Points, in no order, along strands that fork, close into loops and pass close to each other.
Two points are linked if the straight distance between their rows is under 65.1. Some points are linked to none.
Minag: 12,1,-15,33,-44,-7,9,3,-3,16,25,-48,31,23,33,23,25,0,-28,-13,57,21,-17
Duka: -5,-9,17,3,-26,-44,9,1,2,-9,-5,-26,-7,-3,-29,-3,-18,7,19,-11,-5,-27,-2
pogim: -16,5,5,19,-23,-41,9,1,-9,-21,-22,-14,9,5,24,7,5,18,21,-1,13,5,-19
Sofu: -13,4,9,-18,-37,-26,17,3,2,4,-28,-33,-35,-5,2,7,-3,-22,33,-22,-22,0,-24
Buta: -17,24,-2,4,-15,-22,-18,12,-2,-18,27,15,19,26,-18,9,1,25,2,6,44,8,2
fus: -16,-7,23,-20,39,-3,-8,2,6,-3,-8,19,-20,-33,-52,22,-14,-30,15,19,-23,-39,15
Kuge: 20,13,-3,6,-42,28,9,10,-12,10,20,-1,38,23,68,-7,20,14,-13,4,25,27,-7
Zimor: -31,6,-18,5,-23,-7,14,3,-10,-4,-16,-17,3,-2,15,8,16,-16,-4,-27,15,15,-14
disol: -10,-1,5,-14,-3,20,-28,14,-4,13,24,-5,50,21,-2,10,-5,17,-22,-20,45,38,-3
tozum: -22,-7,-15,17,-34,-18,30,-7,-11,3,-6,-37,6,4,35,17,27,-24,-14,-24,39,22,-28
buna: 11,9,-12,21,-25,-7,-12,-3,-4,24,32,-20,50,11,21,20,17,18,-32,-7,70,24,-10
doved: 13,0,0,5,42,28,-23,17,21,-5,19,28,-17,19,-30,8,6,5,-16,30,16,-23,30
bot: 16,-8,-7,18,-10,-11,0,-5,-14,7,14,-29,19,-26,8,-26,5,0,-8,-15,-15,8,3
fav: 15,17,4,16,3,-30,-11,-10,-4,-6,-11,2,-16,-4,-24,1,-9,15,18,27,-16,-21,11
bevap: 26,-24,-16,12,-19,15,16,-18,10,2,-4,18,-20,17,0,-14,-12,8,-15,20,-32,-26,1
fafav: -5,-16,-27,-11,-14,22,17,-41,1,10,-24,5,-1,10,19,-3,-16,-27,-5,-2,-35,11,-20
danak: -5,8,2,19,12,32,-14,-13,1,-1,10,-2,39,-6,-25,-2,-5,16,-22,11,39,10,18
moza: 8,-8,17,-11,4,7,17,-8,-16,1,-15,17,-19,13,34,-17,6,9,12,30,-45,2,-12
zapeg: -12,0,-17,3,-53,-10,41,-9,19,-8,-22,-40,-34,7,41,7,4,-24,16,-18,-24,-1,-47
dekap: 9,-34,-4,-10,11,5,-11,-17,-9,7,-3,25,-22,-22,-31,0,1,-32,-4,18,-33,-30,9
Lemob: 20,0,-16,16,-34,27,38,-21,8,-4,-24,-17,-28,10,7,-10,-8,-9,-7,-8,-19,5,-9
fenis: -19,20,-7,1,-9,-52,-12,18,18,-20,7,-13,-14,-20,-29,27,-16,2,18,-32,11,-21,-13
Sela: -18,-8,-6,-22,-32,-1,52,-24,14,15,-37,-16,-38,-7,18,-12,4,-12,8,-13,-34,-12,-29
baga: 0,3,-2,-19,-8,29,27,-8,12,10,-21,4,-37,33,-6,-1,-8,-21,0,12,-35,-15,2
bana: 2,-21,-31,0,-13,-29,16,-16,14,30,-8,-24,-12,14,8,-10,-3,1,-18,-27,7,7,-18
zukir: 4,-17,2,16,64,27,-10,-4,4,0,-5,19,25,-8,9,-7,-3,7,-12,19,0,-4,25
Fot: 25,10,-4,12,-32,43,17,-7,2,-1,2,9,21,35,60,-10,4,24,-15,15,13,25,-7
tem: -15,1,12,4,9,-45,-16,-12,-7,-12,13,-18,12,-22,-24,18,1,7,-10,-26,41,38,-25
mesil: -26,5,9,3,24,2,-4,0,-1,-22,-3,40,28,2,-7,2,-8,13,5,18,26,-6,21
det: -37,25,3,-7,-5,-11,14,4,-3,-12,-3,-18,12,3,-14,5,2,-15,1,-19,21,8,6
Dun: 12,18,-11,-1,-36,12,9,12,-25,18,24,-4,17,17,46,-8,25,7,-19,-11,10,25,-8
Sudak: -4,-13,-26,3,-56,0,21,-16,9,0,-1,-29,-22,31,47,13,3,-24,3,-20,-18,25,-59
sefus: 4,-18,10,5,48,16,4,5,13,13,-8,22,-17,19,18,-7,13,8,-1,43,-26,-24,10
dol: 7,-24,15,-27,23,-13,-5,-12,15,17,-22,17,-40,-44,-46,29,-9,-44,22,13,-34,-47,10
gud: 10,-9,14,-1,-40,-26,20,-21,-8,6,-14,-30,-18,15,14,-16,-2,10,15,6,-31,13,-29
mopu: 0,-2,33,-6,52,7,-10,-2,-4,2,-25,7,-35,-17,-19,17,19,-14,15,48,-32,-22,7
kage: 24,-9,-33,21,-47,5,8,-17,6,18,7,-22,5,27,34,2,7,14,-27,-12,5,15,-30
kud: 1,28,6,4,-3,5,-14,10,3,-1,38,14,59,9,36,-4,7,24,3,4,71,19,30
Kekep: -6,-12,-4,11,-2,-5,27,-2,6,4,-26,-10,-7,-3,27,-20,0,20,-1,-13,-16,1,-14
kap: 1,29,-29,17,-15,0,28,-33,-2,4,-11,-29,2,5,38,5,6,-14,-4,-2,-11,18,-14
mubot: -16,22,2,-7,24,-7,-1,-13,-4,19,-2,8,17,19,-5,3,7,18,-13,6,29,21,4
tomit: -19,-8,-14,2,-25,12,-23,10,-3,7,9,-21,41,30,16,23,4,0,-13,-22,37,35,-24
zur: -9,15,-12,2,8,-44,-22,27,9,-5,9,-22,-8,-9,-10,7,-13,0,19,-31,-12,-9,-7
Meve: -11,12,-24,-2,19,9,-10,-11,5,-6,-31,-2,-6,-8,-2,13,-15,-27,14,-12,-14,5,14
Mufi: 31,0,-13,-1,9,44,1,-9,-2,36,17,11,14,27,24,-11,8,0,-34,19,-11,8,14
palup: -10,-1,-2,9,20,-3,-13,20,0,-22,2,24,-13,-42,-22,-5,2,19,-1,-8,4,-24,-1
varur: 3,-21,-34,-13,-42,13,17,-22,13,9,-6,-8,-19,21,31,-9,-6,-21,-4,-22,-35,17,-38
tenar: 22,-14,-6,-23,-20,9,37,-18,10,7,4,-4,-45,17,31,-20,-12,-18,7,0,-67,-4,-29
loke: -15,-4,1,21,-16,6,-12,-18,-5,-2,4,-19,39,11,-14,5,-8,22,-9,4,37,19,-4
kade: -14,18,0,-12,-21,13,29,4,9,-6,-32,-11,-25,20,-1,4,-7,-28,10,-12,-15,-7,10
diza: 13,-9,-17,4,-22,1,17,-21,9,-4,-41,-29,-25,-14,-3,1,-6,-15,6,-20,-19,11,-15
Pubi: 0,24,-16,8,21,11,2,1,-12,16,22,28,23,-12,15,-14,24,24,-22,18,31,-6,20
Zeg: 13,-9,-2,15,-10,10,16,19,10,1,-5,3,22,19,33,-18,10,44,-14,-11,43,9,4
Kibo: -29,10,33,2,38,15,-5,6,8,-33,21,34,36,-8,-12,-6,-7,32,4,14,52,3,18
bab: -17,19,31,-13,33,6,-5,-6,1,3,-31,12,-21,-8,-17,19,1,2,26,42,-27,-20,3
piga: -19,-3,-6,-21,3,-34,17,-6,-3,12,-21,-3,-12,-7,-2,1,-3,-13,6,-27,-9,0,-1
vuset: -5,-14,-8,-2,-23,22,31,-19,-4,25,-5,-27,8,7,19,-12,10,-3,-29,-18,-5,20,-14
misa: -10,3,-32,-6,4,10,7,-26,9,3,-32,17,-7,9,13,9,-15,-28,0,-4,-24,3,3
Ziv: -13,13,-11,19,2,11,-7,17,11,-27,7,17,-3,-20,-34,2,-2,14,-7,-8,23,-28,8
Fet: 9,5,-16,-15,-22,-15,11,4,-24,0,-4,-6,-16,-4,28,-14,13,-27,10,-21,-36,15,-6
Peg: 24,11,9,5,-17,22,-5,-2,-4,21,26,15,69,7,44,-10,7,28,-17,21,60,11,22
lakun: 5,7,3,10,-13,-10,-24,18,0,6,25,-11,54,12,31,22,14,29,-13,-14,86,34,-7
Gaf: -6,4,8,14,67,14,-16,8,12,-13,16,12,22,-22,-14,-5,-7,11,-6,11,16,-2,26
ren: 8,27,2,1,-16,-25,-16,1,-33,-11,17,7,5,-7,-7,-6,19,4,2,3,16,20,6
vun: 21,0,-29,-2,7,42,-20,8,0,26,12,17,16,18,15,-1,2,8,-25,-1,3,17,6
Tokig: 9,-13,22,-6,51,21,12,5,18,3,-37,15,-44,-7,6,15,12,-25,9,35,-44,-36,15
tokis: 16,-17,5,13,-28,-17,20,-6,-18,8,2,-19,39,4,33,-12,8,10,-21,-20,26,27,-5
narav: 31,-6,3,-4,-9,27,32,-22,4,10,10,-12,-16,34,38,-25,-5,15,-16,11,-39,20,-20
pepi: -23,16,14,-17,-26,-15,-10,14,-5,-4,-9,-39,-19,-5,-25,12,3,-26,23,-24,-8,11,-13
numal: -4,11,29,-5,20,-11,8,22,4,-7,-15,-9,-11,10,-5,-18,-6,14,20,10,-13,-12,15
vav: -6,-15,-2,-9,-8,12,7,10,-13,0,7,19,1,14,-2,-14,-2,-12,-4,2,-19,-11,11
Nodu: 30,-10,8,-10,1,10,41,-28,-3,-1,-1,6,-25,17,43,-24,-6,-3,-3,12,-61,1,-15
sigiz: 21,6,-5,-10,-19,-14,26,-1,-17,-2,-3,10,-35,-11,25,-15,6,-24,17,1,-54,-16,0
rekun: -11,35,-22,22,-28,5,-6,16,-1,-3,24,-29,17,18,20,7,13,2,0,-10,30,8,2
nemim: 12,-44,19,15,54,25,-15,-2,-10,-11,10,31,-3,-21,-18,2,31,-8,-23,45,1,-25,26
Gonor: 25,0,6,7,-15,43,6,0,-13,-2,7,29,31,21,36,-18,9,16,-11,27,16,13,20
Pino: -7,-28,12,-8,22,-6,-22,-11,-15,0,3,38,-2,-7,-28,3,-2,-2,2,37,-22,-22,2
zugal: -28,-1,6,-4,-7,-3,-16,7,-25,9,15,8,32,11,13,-9,8,20,2,10,-6,11,-13
Tuso: 7,7,15,-22,-20,-3,21,4,7,5,-27,-2,-34,-10,-18,11,-20,-37,36,4,-40,-40,12
poz: 11,18,9,10,22,40,-9,31,6,-26,-13,6,-8,7,16,-13,3,5,24,21,6,9,30
geg: 26,-9,4,-18,-9,5,33,-24,30,10,-19,-11,-50,0,20,-7,-27,-19,24,6,-75,-18,-29
Zar: 1,-28,0,11,-20,-2,20,7,8,-5,-21,0,6,18,17,-19,-2,32,-10,-11,11,-3,-10
zitap: 43,-13,1,-1,10,21,10,-6,8,-12,-26,18,-40,13,21,-1,-8,-22,9,17,-48,-10,8
Bonu: -30,26,12,-10,39,-27,-6,-7,17,-20,20,23,3,-13,-46,17,-20,9,-9,-16,25,-7,-1
lipa: 1,-14,10,0,14,44,-7,4,-18,-2,8,45,29,8,13,-8,13,-4,-15,28,16,2,24
mupup: 27,7,-1,1,30,20,-42,17,-5,4,27,24,20,5,-5,-4,6,19,-12,15,27,25,23
Vuro: 11,-21,-10,-26,-23,-43,1,-14,26,22,-27,-22,-34,-32,-28,3,-20,-31,35,-31,-22,-7,-11
gezi: -20,35,23,-3,28,-11,-2,22,12,-24,9,-16,1,-12,-34,9,-21,-10,23,-7,1,-17,27
nefi: 13,2,2,4,6,-40,-24,-5,-7,-13,11,15,-1,1,-33,5,-16,19,7,10,3,-9,10
rolur: -13,26,23,1,22,-19,-25,18,4,-53,42,37,13,-20,-29,9,-12,16,1,-17,40,12,1
nagi: -18,-5,5,-15,-8,-15,-8,4,-23,-1,20,0,-2,-23,-36,-10,2,1,-5,-15,-10,7,-9
zaz: -10,11,9,3,-1,-36,0,2,-7,-15,-29,5,-9,0,0,6,4,26,15,-5,22,6,-6
gos: 7,-28,24,5,49,19,-18,5,-10,-24,1,23,-22,-35,-30,16,30,-24,-9,36,-8,-34,24
kone: -20,-12,13,-26,9,2,-13,12,-13,-9,17,7,39,7,-8,4,-11,-3,-14,-31,28,29,4
sama: 0,23,1,16,-3,11,-7,25,6,-27,-7,-12,8,19,17,-8,-6,7,21,1,15,13,15
pilu: 4,-9,7,-14,-3,5,-9,10,-23,-6,4,25,30,10,1,-5,-6,-12,-13,-20,20,25,22
Kigav: 25,18,4,0,-12,-8,-6,-2,-33,3,4,7,-2,10,13,-14,21,17,0,17,0,28,5
bam: 22,-19,27,-14,41,-13,-12,28,3,-16,-21,30,-38,-22,-14,22,-3,-17,22,13,-27,-43,23
duf: -38,-6,-3,-1,-21,-55,-1,-10,0,6,18,-39,7,-16,-25,7,-9,-13,11,-19,4,1,-28
darug: 34,-22,12,-14,-17,-19,17,-19,12,3,-39,-4,-42,8,-9,-1,-28,-9,22,4,-41,-16,1
zev: 23,-9,2,-5,-17,25,40,-28,-1,23,-5,-24,1,24,38,-21,4,10,-29,-5,-16,34,-20
gup: 0,-20,0,0,39,15,-3,-8,-1,6,-18,1,22,-8,-5,-9,-10,0,-9,-2,-3,17,12
zupug: -43,24,7,-20,0,15,6,7,-14,2,4,-4,12,6,-10,-1,11,-17,-2,-2,5,10,13
lol: -9,14,10,-25,-44,-5,30,-7,2,1,-29,-15,-37,-3,-15,10,-6,-40,31,-9,-24,-19,-1
faz: 25,10,13,3,-25,44,-6,-7,-8,22,19,14,51,24,29,-10,5,23,-14,36,35,17,19
fural: -10,-11,10,-8,16,-4,-18,0,-26,-3,32,24,16,-30,-31,-10,3,10,-19,-3,2,1,0
Nid: -54,11,-5,-22,-19,-47,7,-2,0,8,10,-20,-6,-21,-28,16,-1,-23,9,-30,5,-14,-24
Dito: 15,-11,6,20,-19,-24,-12,5,-16,-5,4,-23,39,9,33,0,9,21,4,-5,34,36,-10
Tevaf: 10,8,-3,-5,18,-3,-22,-10,2,3,-13,8,-17,16,-5,10,-12,-18,23,31,-48,-5,7
vov: -31,10,13,7,9,-50,-10,8,-6,-29,18,-6,20,-20,-9,14,-5,17,8,-27,39,20,-20
dupok: -27,13,16,-11,33,24,-20,19,-5,2,55,25,36,-2,-17,-12,-1,13,-15,12,21,-1,14
loror: -4,-8,-15,14,-22,-8,-20,-8,-7,-5,-3,-5,20,3,-9,6,-6,12,-3,-10,17,13,-8
Buv: 1,-9,-27,10,-49,2,3,-2,-2,-21,-12,9,-7,18,17,-3,-15,-12,9,-6,-28,-7,-15
busel: -36,16,6,-11,12,10,-20,23,-8,12,39,10,38,7,5,-8,9,17,-6,-1,8,5,-2
Doro: 18,9,-19,4,-17,28,12,-22,-8,36,24,-1,21,21,27,-17,10,17,-35,17,-8,3,-6
gimon: 7,12,-4,-15,24,2,4,4,1,-1,-1,19,-23,12,-29,3,1,-28,-11,4,-2,-16,37
Zin: 9,7,-1,2,7,-32,0,-10,2,-3,-37,19,-26,1,-7,6,-4,19,18,13,-10,-14,-5
fira: -27,1,38,-14,46,7,-16,13,9,-24,11,29,-8,-21,-42,22,-10,-11,10,25,-13,-39,11
Pora: 32,-30,9,-3,35,8,-9,-8,10,6,-6,0,-44,-23,-15,22,16,-55,5,41,-51,-47,22
Vatos: -23,-3,15,-13,9,-24,2,9,12,-12,-28,5,-19,-31,-41,17,-23,-4,23,-22,-5,-24,-4
Nuri: 7,-11,5,-5,20,-23,-15,1,3,-7,-30,3,-19,-34,-32,8,-15,-10,25,-8,-22,-11,5
zefa: 4,11,-28,5,19,6,1,-20,-5,2,-21,31,4,17,13,2,1,-9,-7,23,-4,2,18
Zek: -13,6,14,-8,-8,-41,0,5,1,-21,3,-4,-6,-21,-45,12,-24,-4,17,-19,4,-25,1
Zeto: -14,-17,5,-13,15,8,12,-6,7,7,-50,8,-26,-18,-3,-1,-11,-2,15,7,-31,-20,-9
kini: 9,1,4,9,12,8,-1,22,8,6,22,8,1,12,-17,-23,8,43,-17,9,25,-18,17
letov: 11,-6,-8,-9,5,50,-21,29,6,21,14,26,26,20,20,-10,9,28,-24,1,26,7,9
toliv: 38,-7,14,-8,-7,4,1,6,-7,1,1,-11,-19,29,5,-19,-11,-5,8,2,-32,14,12
ton: 20,8,-10,-7,-26,2,9,12,-22,-1,8,0,-9,15,28,-20,20,0,-6,-11,-5,20,-1
fov: 24,11,-8,-20,10,-2,12,2,-1,11,-3,17,-47,7,-15,1,6,-38,-4,3,-30,-22,27
Gibi: -3,19,-30,3,36,7,-27,-1,0,2,17,18,18,-12,-14,10,-4,-1,-18,-19,17,11,12
zim: -29,-10,-24,11,-6,-10,-13,1,5,10,2,-34,34,24,27,19,-3,-4,0,-21,20,31,-27
rezat: 18,-3,6,5,7,2,-8,31,3,4,18,-9,-22,4,-30,-18,4,22,-12,0,-2,-19,15
Ner: -17,-10,4,-23,-18,-33,5,-7,14,1,-34,-14,-21,-54,-36,21,-21,-22,36,-34,-8,-16,-18
kifa: 18,-11,-12,-27,-22,-16,10,-19,20,22,-32,-11,-52,-36,-19,2,-4,-27,33,-14,-39,-13,-14
Tomam: 8,3,-2,19,3,40,11,-3,7,8,-12,2,0,13,14,-20,8,23,-10,20,-8,-5,1
Vuniz: 14,15,-20,-1,32,15,-43,3,-3,3,25,29,28,-10,-5,10,2,20,-27,-4,42,22,11
kedi: -12,10,-25,5,2,-46,-12,18,3,4,16,-23,-3,-10,9,6,7,5,4,-40,10,7,-15
Refid: 12,-5,-6,12,-18,7,8,3,1,-26,-41,-6,-23,-28,-12,1,-8,-12,11,-22,-4,-11,3
Vum: 4,24,2,6,-14,33,-17,7,-3,20,29,-9,31,8,3,-4,22,40,-19,12,55,21,3
vopem: 29,-13,5,-34,-20,4,31,-28,34,22,-35,1,-58,-32,10,8,-19,-35,49,11,-71,-25,-24
Tiv: -2,-8,-10,-10,-54,-14,50,-26,24,6,-30,-28,-41,-14,24,-3,-4,-22,21,-14,-35,-8,-45
Bov: -11,11,10,10,31,11,-12,12,9,-22,-4,-5,6,-26,-23,2,-16,-14,18,9,-11,-31,29
Zimu: -17,-6,-11,-5,-1,-57,1,7,-15,9,5,-19,11,-3,22,4,19,4,-11,-36,22,22,-23
risi: 14,-1,-15,12,4,-17,-23,-3,-6,-11,1,18,17,12,-1,2,-17,18,4,0,10,7,11
vona: 11,13,-6,1,-10,-9,-17,9,-5,-1,21,20,34,35,10,1,0,23,-5,3,57,14,20
pomod: -10,13,-34,8,21,-1,-17,0,7,0,-5,-2,2,-16,-16,10,-15,-14,-3,-24,-3,0,4
sagu: -31,-22,-8,-4,-34,-48,-1,-12,-5,10,-6,-37,-5,7,1,9,3,-6,9,-17,4,20,-41
por: -9,16,4,-3,34,19,-11,11,9,0,11,15,-18,10,-46,6,0,-3,-12,10,9,-21,24
neki: -9,-9,-2,25,-28,-1,10,20,9,-9,2,-17,28,22,19,3,9,33,-14,-16,61,5,-6
sov: 35,14,4,6,15,14,-25,12,-18,5,16,10,5,15,8,-12,10,10,1,19,1,26,26
suzav: -15,13,-7,15,-12,-11,-14,2,-18,4,43,-23,43,-18,4,0,13,9,-14,-12,25,18,-7
nev: 18,10,7,30,-30,-12,22,4,4,-10,-3,-45,-10,21,11,-12,6,15,4,-9,10,7,-3
gaved: -12,3,-13,17,1,-2,13,-2,7,9,-10,-44,28,17,50,8,4,-1,-5,-21,19,32,-13
kebuv: 13,-27,-8,3,11,-3,3,-8,0,18,2,-17,1,-24,-4,-27,-11,-7,0,-11,-38,-6,7
num: 17,6,-22,29,-40,4,9,1,1,19,23,-45,27,21,65,20,22,-6,-19,-8,31,36,-38
Roso: -12,40,18,-21,-7,-39,-6,11,0,0,-9,-25,-23,-8,-23,22,-10,-18,41,-9,-19,-7,-1
vapof: -6,-19,19,-4,34,16,-18,8,-13,-17,4,54,23,6,-7,-1,5,1,-7,31,20,-4,25
fiso: 47,6,-9,4,-23,24,30,-35,-2,-15,-11,-9,-27,19,24,-8,-11,-23,-9,4,-27,23,-1
Fafe: 27,-4,7,-22,-9,-20,9,0,16,6,-33,15,-42,-24,-12,22,-24,-36,45,4,-48,-49,10
pedup: 0,2,13,-16,2,-10,-3,14,-10,8,14,-9,-25,-13,-48,-11,2,-4,-3,-6,-13,-16,10
sil: 8,1,0,15,-18,39,22,-10,5,5,-16,-23,-19,3,-9,-17,7,10,-12,9,-9,-1,4
Vezum: -18,15,-13,1,44,-11,-24,-3,20,-5,35,33,20,-9,-33,12,-19,13,-17,-8,23,-3,4
teno: -26,-17,-4,-11,-35,-29,11,-8,10,8,-34,-34,-22,12,8,9,5,-4,21,-15,-7,14,-46
Sufov: -28,5,0,-6,-14,-12,-17,15,-14,9,36,-22,16,-6,-23,-2,14,10,-18,-24,17,12,-16
Vuz: -27,20,12,13,19,-22,-25,9,4,-42,19,20,23,-21,-14,17,-8,27,8,-13,37,22,-16
farog: 23,-7,17,9,23,14,-11,9,-4,9,8,-8,-27,-4,-21,-17,13,6,-1,30,-26,-15,16
siz: 45,-1,13,5,-8,32,14,-8,-6,-13,-1,-4,-14,25,13,-18,2,-10,-5,16,-20,13,21
taruf: 0,15,-21,-2,-17,-1,6,-7,-17,29,22,2,30,15,22,-9,20,11,-28,1,24,12,-3
nub: -16,15,24,-2,32,1,-21,26,4,-44,39,42,1,-24,-33,6,-6,10,-4,0,24,-15,11
dibop: -4,-7,12,9,-5,-32,-15,14,-7,-14,16,-16,38,9,15,13,9,19,-4,-22,63,39,-12
Bilu: 16,-19,-3,-5,16,19,-15,-26,6,15,-14,4,-20,27,-14,-2,-9,-13,2,41,-42,-4,3
kezub: 13,-13,-24,18,-43,10,-13,-15,-8,-14,-6,-9,9,12,12,1,-12,-3,4,-3,-15,15,-14
gevin: -19,3,32,-8,52,-1,-21,24,10,-25,42,44,2,-7,-33,4,-4,6,2,21,9,-28,18
gures: -8,4,-11,11,-21,16,9,5,-2,-25,-22,5,-10,-11,-20,2,-3,-5,-4,-14,13,-15,10
kovip: 41,-15,8,-26,3,3,16,-11,24,15,-33,13,-61,-25,6,22,-14,-50,40,15,-65,-39,1
dem: 17,-22,24,1,43,21,-17,3,-15,7,20,15,-3,-12,-16,-13,21,4,-20,36,-7,-9,24
zefi: -3,17,-6,21,-27,-9,-15,2,-18,12,43,-32,42,-13,3,8,28,18,-27,-12,59,19,-13
Rize: -4,-19,10,-4,34,10,23,0,10,4,-35,17,-29,-19,-3,1,2,-11,6,14,-32,-41,11
Zopa: 21,25,10,21,-18,0,13,22,3,-18,6,-31,-1,17,23,-22,3,10,16,-4,2,10,16
Fumov: 3,-11,16,5,12,15,-12,0,-28,4,21,16,11,-20,-15,-20,20,17,-14,19,-2,4,11
Poti: -30,22,19,-17,32,-37,-15,-2,24,-22,24,20,-8,-33,-55,27,-36,-3,4,-28,1,-17,-12
pame: 29,-15,1,11,-12,4,16,-2,-16,10,11,-12,26,-8,12,-26,7,13,-23,-12,10,13,15
kunip: -16,-6,-26,3,-39,-21,-2,-9,-3,-12,-14,12,-6,-7,-4,8,-15,-17,15,-10,-21,-24,-12
Bevi: 15,-10,-6,-7,31,31,14,3,-6,30,14,21,-1,11,25,-18,17,-7,-25,13,-22,-1,16
seko: -2,-14,-27,19,-35,-4,37,-23,-2,6,-11,-35,5,7,61,12,18,-21,-19,-24,14,26,-38
Fafid: 9,-3,12,13,28,37,-9,23,11,-1,25,23,1,3,-23,-18,13,33,-16,27,28,-24,28
ges: 5,9,-4,26,7,43,-2,-2,18,4,6,-8,30,19,7,-10,-5,19,-12,18,24,-2,21
Nup: -24,13,-18,-17,2,27,-10,-3,-19,19,3,0,8,0,-9,1,16,-15,-14,-8,2,24,-8
Fuf: -34,9,13,2,21,2,-9,19,10,-11,19,4,36,-17,3,11,7,34,-17,-30,65,27,-17
duzib: 9,-9,-17,8,-4,2,17,-4,11,6,-5,-29,-6,-17,18,-22,-16,-21,10,-19,-50,-7,-2
Rikog: -12,-6,0,4,15,17,8,0,5,6,-16,-19,37,10,24,-7,-8,7,-5,-13,13,26,5
lam: 6,-3,16,11,66,7,-15,14,12,-19,-1,9,-6,-31,-24,1,-6,-4,4,8,-4,-24,30
gim: -20,-9,-6,-3,-2,11,35,-13,14,13,-40,-1,-21,2,10,-11,2,8,-4,-5,-21,-13,-16
Nur: -19,-4,-5,-17,0,-12,-25,-11,-13,8,-10,25,-8,9,-19,7,-11,-5,19,23,-35,-11,-9
Kug: 0,-36,13,6,39,6,-30,-6,-1,-11,-6,33,-8,5,-20,15,-3,-7,4,54,-24,-33,13
nepi: -36,5,8,-9,5,-13,-27,-1,-14,3,11,19,12,9,-17,-1,-6,22,11,18,-14,-3,-15
Rutet: -9,-4,-2,0,34,58,-22,26,12,3,15,27,37,1,8,-4,-1,21,-19,2,37,0,20
kufu: 15,-25,-13,-17,13,-3,-14,-12,3,23,-10,7,-37,-25,-21,0,-1,-24,10,11,-51,-18,-7
zapag: -12,39,14,5,1,-11,1,8,-3,-25,13,-12,8,-8,-30,3,-4,-2,9,-4,26,-1,24
Nonum: 2,-12,9,9,-34,-24,12,5,3,-9,-2,-33,-3,25,-8,-12,-17,9,15,-14,0,-6,2
zoku: -24,-5,-2,27,-27,-22,2,19,15,-11,13,-29,11,21,-7,10,4,31,-7,-18,46,-3,-18
Vip: 6,-4,-8,-8,-6,-14,-12,-5,3,11,-17,-5,-36,-40,-26,2,-8,-16,23,-1,-39,-21,-8
Zelo: 8,-42,12,-19,30,0,-6,-5,6,11,-13,25,-42,-28,-23,21,10,-44,6,32,-42,-56,9
Fimi: -20,10,19,4,16,10,-11,14,2,-14,15,17,39,-5,3,1,6,41,-3,0,64,27,0

A fork is a point with three links, a tip a point with one. Leave the first point through the second and follow the links. Name the first fork or tip that comes.
gup, zukir: det
lam, Gaf: pilu
Zelo, dol: tem
buna, lakun: duzib

A piece is two or more points that can be reached from each other along the links. Count, over all rows, the pieces, the separate loops (a circle has one, a figure eight two, a Y none), the forks (points with three links) and the tips (points with one).
pieces: 6
loops: 2
forks: 25
tips: 33

How many points has the smallest loop of links through each point below? Write - if it is on no loop.
Fumov: 7
Vatos: 6
Dun: -
dibop: -
loror: -
zukir: -

Name the points in between on the shortest way along the links from the first point to the second, in order.
vun, Gibi: Mufi Doro taruf Dun ton Kigav sov mupup Vuniz
gos, zefi: nemim dem Fumov fural nagi Sufov suzav
lipa, Rize: Gonor Fot Kuge Dun ton Kigav sov mupup Vuniz Gibi pomod Meve misa fafav varur Sudak zapeg Tiv Sela gim Zeto
busel, fira: zugal nepi Nur Pino dekap Zelo dol fus
